The views of a scene show one set of named points, each view turned or mirrored, shifted and resized as a whole, with a little noise and some points left out.

Scene 1
View 1
j_797: [-100,85,-41,-43,-6,157,-154,125,50,6,51,-3,-252,-21,-55,-55,-52,-120,-76,151]
j_842: [-130,134,-83,-36,-85,107,-201,151,89,33,100,79,-226,-75,-75,-123,-110,-151,-105,132]
j_674: [-136,79,130,-74,155,183,45,-133,-134,-37,-67,52,-329,-61,-50,-95,-61,-143,-24,119]
j_368: [25,76,49,-125,-33,19,-120,178,-263,-124,127,-100,-372,-35,-187,-96,-151,-121,-10,175]
j_200: [-174,88,-41,-63,93,120,17,-6,57,-50,83,146,-242,-173,-118,-163,-65,-95,18,92]
j_972: [-147,16,-119,11,43,193,-17,125,148,-44,66,14,-146,-37,-81,-98,10,-110,52,186]
j_336: [-59,-7,-89,-42,-11,54,-24,115,-5,-2,36,-47,-177,-107,-12,11,-10,-87,-37,83]
j_903: [-89,-28,-124,50,-75,84,-27,126,-54,-23,37,-60,-137,-79,-31,-82,-47,-141,4,178]
j_687: [-67,-21,-43,-31,59,83,69,93,-52,-102,44,-43,-202,-77,-100,-62,-9,-84,64,166]
j_417: [-95,92,-22,-118,39,97,-16,159,32,-114,124,38,-202,-45,-195,-139,-71,-133,101,144]
j_371: [-20,58,39,-32,-44,48,-79,162,-136,-91,31,-74,-285,18,-135,-94,-97,-147,-51,241]
j_933: [-65,88,-46,-128,-83,-20,11,208,74,-2,26,1,8,-17,-77,-29,-27,-222,89,30]
j_885: [-68,74,47,-93,-6,110,-21,93,-62,-15,-35,-60,-153,39,-49,-30,-37,-203,33,108]
j_176: [-40,134,117,-120,24,48,-54,138,-48,-91,5,-5,-284,48,-164,-82,-81,-159,-37,189]
j_81: [-80,40,-106,-4,-13,56,-53,209,99,-96,129,22,-229,-76,-160,-119,-43,-68,-20,224]
j_648: [-142,127,-28,-75,-31,69,-86,45,65,54,25,110,-182,-122,-39,-87,-80,-163,-81,48]
j_671: [-118,163,-13,-132,6,86,-107,164,213,15,44,92,-165,-16,-95,-42,-29,-144,-51,72]
j_923: [-139,158,92,-104,12,30,49,45,126,2,-94,129,-86,0,-81,-78,-33,-232,-17,84]
j_909: [-87,15,-53,-9,32,50,-5,52,-7,-29,41,33,-269,-155,-52,-57,-35,-53,-87,135]
j_689: [-26,-12,-67,-89,12,101,-14,184,-95,-91,102,-128,-180,-25,-105,-32,-25,-113,116,127]
j_998: [-69,-47,-80,-11,26,93,17,62,-89,-19,25,-77,-195,-116,-3,-6,-8,-87,6,105]
j_179: [-82,95,31,-10,-43,80,-52,158,-7,-86,16,3,-211,47,-160,-147,-86,-189,-16,263]
View 2
j_200: [40,-16,8,9,-22,85,-32,-47,-134,90,-6,59,-61,-50,-60,35,-21,-31,-84,134]
j_885: [-28,17,-91,20,2,83,-153,-29,-71,26,32,-1,45,56,63,-20,21,-97,-84,68]
j_998: [-9,69,-48,-4,14,56,-108,-103,-139,32,19,44,-46,4,78,-42,22,-36,-126,-3]
j_797: [-24,30,-29,-20,-47,109,-54,-113,-107,57,-13,-28,4,39,-9,5,54,-157,-76,60]
j_689: [-51,68,-104,87,10,0,-95,-87,-95,64,10,34,3,100,55,-8,28,-67,-140,43]
j_842: [-5,36,48,-40,-71,132,-65,-139,-106,52,-56,-3,14,59,-47,56,36,-179,-108,120]
j_336: [3,82,-15,-17,-6,62,-112,-130,-87,22,4,22,-24,24,44,-7,22,-59,-109,-1]
j_368: [-70,-14,-84,6,-32,-40,-172,-106,-211,216,0,63,69,158,19,0,42,-136,-131,45]
j_909: [12,26,-7,-58,3,59,-86,-122,-152,70,-1,37,-31,-24,-20,-11,9,-53,-107,23]
j_903: [-36,81,-33,1,24,73,-103,-126,-138,-14,-16,38,-12,39,52,-22,27,-88,-191,64]
j_687: [-27,35,-91,37,46,10,-78,-82,-129,53,19,44,-28,11,14,-29,5,-28,-140,43]
j_81: [-38,46,-32,16,14,17,-16,-162,-109,54,-41,9,-2,48,-95,29,19,-105,-156,85]
j_371: [-72,-7,-98,-25,16,18,-147,-104,-170,103,3,8,74,96,-2,-27,40,-146,-145,65]
j_933: [7,85,-13,62,11,60,-161,-70,51,-40,-7,15,54,100,19,58,-25,-52,-125,97]
j_417: [-24,9,-61,86,-6,13,-49,-64,-81,96,-11,35,8,67,-56,46,-4,-73,-113,132]
j_179: [-64,-17,-89,0,30,51,-101,-78,-124,44,-12,-10,72,67,-51,-3,21,-149,-151,136]
j_972: [-24,63,-58,57,13,90,23,-100,-76,-20,-12,-9,-49,-9,-27,4,23,-87,-128,99]
j_923: [35,-28,-24,-19,28,126,-147,6,6,-21,23,-19,61,-18,-52,29,-40,-62,-54,138]
j_648: [42,19,52,-49,-49,141,-115,-75,-78,36,-16,19,0,2,-13,42,-4,-96,-68,104]
View 3
j_797: [121,-60,-17,-18,37,-5,-74,179,40,59,161,-52,50,60,13,-5,36,-159,-89,97]
j_81: [-10,7,-68,-68,30,-3,-80,187,19,119,155,-83,49,60,36,41,91,-60,-202,72]
j_923: [-5,-83,-61,45,55,13,30,31,208,75,169,2,-10,-12,-129,-114,-30,-85,-105,83]
j_903: [31,-48,9,-73,42,-2,-132,101,17,-7,120,-137,-44,-47,8,69,25,-127,-176,62]
j_674: [194,-210,-25,108,-8,-130,-62,58,-16,4,153,-17,-54,63,-223,-88,39,-56,-159,72]
j_689: [40,-55,19,-86,16,23,-123,79,-59,-22,151,13,79,-8,-35,110,3,-110,-258,68]
j_671: [30,-52,-63,-31,51,76,7,145,158,104,196,25,75,74,2,-61,23,-118,-60,127]
j_648: [72,-149,-40,-25,33,17,0,150,117,26,190,-30,-62,7,-30,-47,86,-111,-14,105]
j_842: [60,-49,-40,-15,40,-7,-31,256,105,70,171,-40,-2,25,74,23,84,-141,-17,90]
j_933: [-85,-37,-12,-96,59,114,-12,30,156,1,177,39,39,-91,-27,34,-42,-124,-148,84]
j_972: [33,-37,-49,-38,20,61,-170,87,83,55,118,-90,7,144,24,31,4,-47,-169,123]
j_371: [86,-11,8,8,40,-117,-48,177,-59,54,152,-37,79,-71,-58,43,30,-164,-217,8]
j_998: [92,-134,13,-100,24,20,-122,46,-48,-27,152,-115,-26,-12,-61,16,48,-114,-194,84]
j_179: [32,24,-31,56,46,-100,-59,168,59,92,126,-43,53,-16,-43,30,-3,-118,-192,25]
j_417: [-15,-36,-59,-5,6,-15,-62,139,39,65,165,71,55,58,-44,66,42,-20,-217,69]
j_885: [84,-80,19,3,40,-15,-61,48,49,-11,150,7,47,-42,-102,1,-55,-162,-165,65]
j_176: [82,-36,-23,43,36,-96,12,154,3,91,176,42,109,-24,-111,-23,19,-135,-197,34]
j_368: [100,-59,22,-20,10,-146,-16,239,-162,17,189,74,102,-97,-68,114,97,-143,-241,-7]
View 4
j_933: [-22,52,167,-1,59,51,-23,294,18,-60,54,-98,219,-67,-109,209,-181,39,-41,159]
j_885: [59,57,46,-53,-21,2,32,61,84,-34,58,-100,119,-98,-156,185,-84,129,3,64]
j_998: [206,-65,11,123,4,96,97,115,108,-54,43,-134,188,-100,-118,160,-36,151,61,2]
j_200: [137,-172,-95,11,-58,165,-133,68,-6,-200,68,-45,189,19,18,113,-66,83,24,51]
j_909: [187,-142,-38,62,16,189,14,73,4,-87,74,-103,200,-42,-84,175,-33,219,78,44]
j_972: [78,-56,7,46,-35,132,-21,195,61,-104,81,-30,187,122,-111,113,-162,85,88,-103]
j_923: [-6,40,2,-160,-46,109,-106,126,-104,-175,-2,-65,221,-75,-139,172,-175,139,-90,91]
j_674: [183,-62,-172,-90,-137,62,-37,-145,69,-193,12,-98,101,-158,-97,127,27,180,-6,10]
j_417: [10,-78,35,-1,-32,89,-126,128,107,-124,139,-94,97,60,-32,207,-84,55,112,105]
j_176: [12,-4,26,-115,-20,62,-53,-14,78,-63,135,-123,52,-42,-136,262,-35,215,99,141]
j_797: [95,-84,26,-47,57,120,25,54,34,12,130,28,124,53,-126,131,-74,189,56,11]
j_336: [163,-71,58,77,76,140,80,167,63,-39,60,-82,201,-77,-122,163,-56,163,41,43]
j_179: [23,0,12,-42,-67,57,-47,23,-2,-1,150,-137,107,71,-125,233,-126,205,127,71]
j_81: [59,-122,43,60,17,183,-54,167,28,-49,167,-93,156,144,-71,215,-118,170,182,41]
j_687: [127,-50,1,95,-59,102,0,123,130,-125,68,-184,149,-39,-101,211,-57,131,132,11]
j_671: [-7,-74,73,-145,97,180,-82,173,-28,-94,97,74,166,50,-120,141,-134,135,-19,71]
j_648: [118,-112,-8,-49,51,136,-31,83,-94,-55,72,20,219,-32,-56,108,-101,142,-70,112]
j_368: [92,-91,58,37,23,14,-8,-75,158,61,237,-185,-14,-43,-36,302,65,203,184,250]

Which points are out of place in each view (at most two, in the order of its rows)? Write - if all are in place.
view 1: -
view 2: j_689
view 3: j_648, j_972
view 4: j_176, j_179
